Each row is a point on a tangle of strands that fork and nearly touch. The rows are in no order.
In the rows, 128 means zero.
Points whose rows are less than 103 apart are linked; no others are. Some points are linked to none.
Ziruk: [153 131 166 151 132 137 137 170 112 171 184 121 164 131 133 130 129 131
 125 119]
navik: [156 116 166  94 143 171 122  86 191  87 119 113 204 155 138 129 134  61
  93 119]
Kapi: [145 150 128  97 114  75 134  89 184 120 143 128 131 117 147 102 106 130
 136 166]
Felod: [124  77  60 102 125 177 154 140  98 116 103 184 136  90 110  97 115 143
 175  89]
pul: [118 151 110 109 138  98 123 108 109 103 143 153  23  64 133  89 109 109
 168 133]
Tep: [102 113 154 121 125 146  95 135 182 121  86  85  47 160 155 164  79 146
  65 152]
tup: [137 128 171 164 157 155  93 113 162 109 141  86 156 117 158 140 175 149
 105 109]
zer: [151 138 177 123 147 161  98  89 142  85 178  99 195 125 144 132 149 116
 125 102]
tibut: [120 139 180 104 116 124 147  92 200  79  71 111 122 110 141 120 112 105
 109 154]
Tasu: [160 138 135 137 157 111 156 129 156 117 117  86 161 136 173 131 131 114
 119 163]
gon: [138 129 155 149 148  92  88 110 123 125 177 112 127  92 152  96 160 136
 121 106]
ges: [ 93 117 107  95  97 117 150 122  88 122 151 140  53  92 157  93  90 105
 164 129]
Leri: [ 86 154 128 126 108 144 138 125  65 162 153 188 153 156 120 108 186 124
 175 114]
vata: [112 100  70 104 134 161 143 161 121 107 115 194  91  57 139  82  93 130
 173 116]
kagok: [104 107 108 112 111 107 115 111 147 125 110  68  75 125 167 156 139 162
 131 144]
tunok: [103 121 126 126  75 121 109 101 108 125 131 139 164 175  78 123 134 133
 132 158]
taf: [115 112 133 135 163 157 157 158 118 163 105  78  92 122 155 178 101 131
 114 145]
tulo: [157  95 147 136 124 115 116 127 136 132 140  84 172 157 112 148 143 163
 100 100]
rin: [154 110 134  95 115  89 102 110 209 125 139 108 153 132 139 122 115 134
  90 151]
Pefo: [152  96 115 145 164 124 101 123 152 130  92  66 121 180 105 178 145 154
  42  90]
keza: [112  98 146 131  82 137 126 166 114 146 123 142 109 110  89 155  95 138
 133 158]
rumu: [140 139 189 121  97  79 149 132 150  89 127 119 136 147 163  98 107  91
  98 135]
lib: [124 145 117 140 144 107 136 108 194 102  97  92 138 119 198 117 119 120
  92 168]
Fof: [112 156 153 136 136 135 170 104 122 123 126 141 131 110 117  94 129 104
 158 150]
Madiz: [100  91  84  82  87 169 143 175  77 137  98 196 128 108 104 130 123 137
 165 105]
vodu: [133 137 144  73  74  74 143  96 154 106 125 127  96 140 135 112  83 118
 149 165]
Dulin: [112 144 127 171 148 122 115  92 150 106 118 111  88  76 168 102 141 135
 120 142]
Vose: [134 201 143 151 138 122 121 127 131 122 164 211 126  81  97  91 127  79
 185 118]
suta: [154 137 143 153 162 178 121 104 113 136 189  98 207 138 118 150 154 126
 140  98]
Mamuf: [124 132 205 154 150 154 107 137 154 103 115  93 148 133 159 154 148 116
  81 145]
bot: [103 145  79 155 126 118  92 129  64 111 162 224 147 103 111  81 152  96
 162  96]
mipet: [116 156 180 155 102 127 125 163 110 139 188 173 170 113 121 106 132 104
 135 109]
dasuk: [103 121 129  81 115 128  98 113 196 104  85  74  76 156 175 184 110 145
 114 154]
Lod: [138 143 151 118  91 106 134 126 167 135 151 153 202 151 132 124 110 110
 148 163]
Meka: [147 123 164  92 103 115 141 154  95 160 124 115 130 197 120 146 139 146
 133 136]
riza: [135 109  80 116 130 130 181 164  86 189 125  96 141 163  97 167 121 144
 125 108]
mibab: [152 164 133 152 192 109  85 122 115 105 155 140  93  86 142  93 176 128
 136 108]
zove: [174 113 139 124 132 143 109 129 124 125 137 100 196 216  97 159 127 121
  98  98]
Zot: [105 115 174 142 126 168 145 106 119 128 104 105 125 135  82 102 112 125
  96 143]
tif: [170 116 113 147 120  75 137 121 114 113 158 108 214 165 152 124 139 120
 139 130]
Lenoz: [140 129 110 152 138 155 145 138  84 149 164 116 196 139  75 174 151 136
 149  81]
tomu: [160 120 173 106 130 129 115 126 194  91  75 148 112 187  91 163  76  99
  58 151]
Gozo: [109 103 112 102 126 131 101 141 178 164 135 115  67  78 145 137  90 168
 108 142]
Vipif: [163 134  95 146 137  73 143 144 124 136 149  97 166 134 157 127 122 138
 154 157]
finat: [105 125 116 114 126 182 151 139 122 161 135 149 100  79 119  89  92 124
 128 134]
supe: [ 71 139  96  87  89 137 144 138  87 125 118 212 104 112 120 113 122 118
 186 128]
tozo: [115 138  92 146 135 144 152 133 118 131 125 192 124  61 136  72  85 100
 155 138]
Lozo: [114 161 118 112  87  90 149 138 143 141 149 179  85  87 124 109  79 121
 190 154]
lev: [ 90  89 128 117  71 162 135 163  75 130  98 177 115 116  80 144 101 120
 136 122]
Rede: [118 113 145 139 153 161  87 122 153 119  62  65 112 174 148 184 157 167
  51 116]
diza: [129 138  87 112 132 116 143 159  82 167 166 170 136 119 137  86 136 129
 158 113]
Pomig: [175 113 113 132 161 132 133 151 114 169 103 110  93 206  70 180 113 152
  97 107]
guf: [120 130 176 159 164 164 138 170 126 151 105 101 127 120 140 137 136 129
  94 136]
Lotif: [135  92 124 140 136 134 116 127 157 116  91  89  98 151 123 157  86 140
  80 161]
kapiv: [116  84  92 137 147 136 108 141 156 166 117  97  87  82 121 155 133 185
 121 128]
Bol: [154 135  95 135 149 100 155  78 113 122 146  69 153 140 139 105 166 149
 124  99]
dofem: [ 84 114 108 141 138 123  90 146 145 135  86  67  81 167 163 193 139 177
  76 108]
nupin: [109  97 130  90 111 120 137 129  92 135 151  96  45 114 169 143  99 128
 162 130]
bis: [150 126  95 130 130 131 155 134  97 187 114  84 132 198  71 149 134 146
  95  78]
pokuf: [100 146 160 138 127 124 156 104 142 108 116 119  78  80 144 104  99 114
 152 143]
Gavor: [123  90 132 145 113 145 124 154  87 148 144 157 139  78  95 122 153 154
 146 103]
virov: [104 127 135 107  65  93 141 100 101 117 127 117 119 172 114 126  93 118
 130 162]
Saza: [112 137 154 104  87 120 142 129 160 157 137 158 110 115  98 146  76 141
 155 161]
Mitik: [159 111 158 100 158 162 106 121 201 112  83 118 165 155 144 147 144  68
  57 129]
Gafab: [120 150  93 106 127 133 131 143  64 106 115 212  85  97 118  89 144 120
 179 113]
doraz: [ 81 119  67 150 115 137 117 125  87 141 148 196 170 103  93  98 149 127
 156 106]
dinep: [103 157 149 148 117 176 120 131 105 162 203 171 195 149 113 104 122  97
 125 111]
pafov: [112 172 121 154 109  96 124 129 133 124 162 194 136  96 109 103 109 124
 189 156]
biluk: [125 117 129 122 139 144 108 112 216 104  82 103 157 129 179 143 148 115
  65 150]
felur: [121 138 143 117 101 119 145 148  76 166 138 143 153 163 106 141 157 146
 161 108]
parip: [139 138 106 154 144 115 177 116  75 138 137  66 178 166 116 125 161 142
 140 109]
Tuzi: [151 122 111 152 176 123 101 129 106 103 129 155  89  42 119 120 166 138
 165 122]
Kopo: [125 121  69 144 123 150 165 172  79 182 136 136 179 138  81 157 133 140
 139  78]
fabo: [114 163 134 161 147 143  78  99 189  85 114 105 149 123 206 132 192 137
 102 113]
mesef: [141  97 127 139 139  94 119 136 143 148 135  70 133 147 162 127 144 158
  72  92]
viti: [140 147 101 117 146 123 132 138  79  86 113 182  47  76 128  97 121 100
 195 145]
res: [134 122 113 166 165 140 164 132  84 140 123 104 148 119 125 128 150 139
 155 122]
kugi: [ 88 157 171 129  91 160 149  97 120 139 127 144 142 131  87  88 110 102
 127 140]
kuv: [108 185 139 175 174 127 100 107 202  91 124 120 106  90 196 118 162 141
 114 143]
vudi: [163 190 132 151 184 114 112 102 140  95 173 146 131  95 117  79 152 103
 136 135]
kop: [139  98  86 115 131 117 171 188  65 149 110 111 101 102 146 164 140 152
 177  95]
Rekip: [121  76  96 109 111 150 142 164 143 184 143  95  71  98 133 136  65 145
 114 126]
gefop: [134 131 177  93 106 135 114 117 174 119  92 137 109 174  79 135  94 124
 102 154]
daro: [145 116  72 107 148 120 131 157  62 100 115 186 101  85 122 103 168 153
 182  74]
Ger: [131 183 128 152 113 117 106  78 114 109 189 174 196 151 105 121 166 106
 180 150]
Neno: [ 92 121  93 137  77 117 116 109 101 145 135 176 155 129  76 128 142 149
 167 145]
Mefiv: [106 130 185 116 105 140 139 105 148  97  95  92  84 124 142 148  86 119
 127 158]
bafug: [145 116 140 138 129 105 113 164 134 160 162 111 127  91 149 116 142 146
 104 109]
fiki: [165 101 124 100 175 154  83 140 194 103  66 114 124 185 153 168 148  92
  27 121]
poku: [179  81 137 141 137 123  92 127 143  93  96  99 140 189  89 153 127 130
  44 126]
nis: [141 103  69 122 160 121 160 164  62 129 103 141  63  79 161 129 148 137
 169  78]
ramav: [148 120 180  86 106 106 140 126 127 117 122 103 161 181 149 122 140 106
 109 130]
Selu: [128 168 175 155 111  71 147 128 132 100 145 156 112 104 158  76  89  84
 127 131]
Zubu: [143 168 111 136 164 126 172 116 110 144 123 117 112 113 143 112 146 127
 180 160]
mape: [145  93 151 134 110 122 111 160 116 147 119 120 105 161  91 157  78 139
  85 144]
Fir: [ 96 157 105 153 112 137 107 109  78 141 198 171 188 160 111 132 172 127
 178 107]
fen: [118 100 127 127 122 159 157 114  88 155  98  93 120 129  73 123 128 153
 110 111]
neb: [132 111  75 155 170 117 120 132 131 133 131 128  84  50 151 140 160 174
 145 127]
Sog: [166 108 138  93 131 125 104 144 203 108  65 118  95 186 151 162  95  95
  49 155]
Rapus: [131 182  98 148 103  87 136 104 136 128 166 159 193 164 130 105 132 115
 160 157]
gulen: [136 146 170 105 122 127 131  74 185  90 116 120 180 138 119  97 122  93
 113 155]
zuto: [128  99 117 112 141 142 172 182  97 160 108 111  86 117 138 198 108 140
 156 124]
Zapiz: [140 117 141 114  97 139 117 106 138 133 135 132 201 203  77 140 120 118
 104 145]
Kap: [ 89 128 104 135 141 132 105 107 140 134  98  74  92 140 182 155 175 193
 107 117]
guluz: [154 199 129 161 159 117  92 117 115 110 182 192 159 119  99  99 158  91
 177 132]

A fork is a point with three links. Follow the links from the first point to the second and name the forks in between, in order.
fabo / bafug | tup, Gafab, Madiz, keza, guluz, mibab
suta / Fir | tup, Gafab, Madiz, keza, guluz, Ger
bot / kop | tunok, bafug, mibab, guluz, keza, Madiz, Gafab
taf / Kap | Gafab, Madiz, keza

Follow the links from the first point to the second, and from the first to the third. Name the last point that the two ways share.
dasuk / Leri / bafug | guluz
res / tif / mape | pokuf
Kapi / felur / viti | guluz
neb / tunok / Kap | mibab
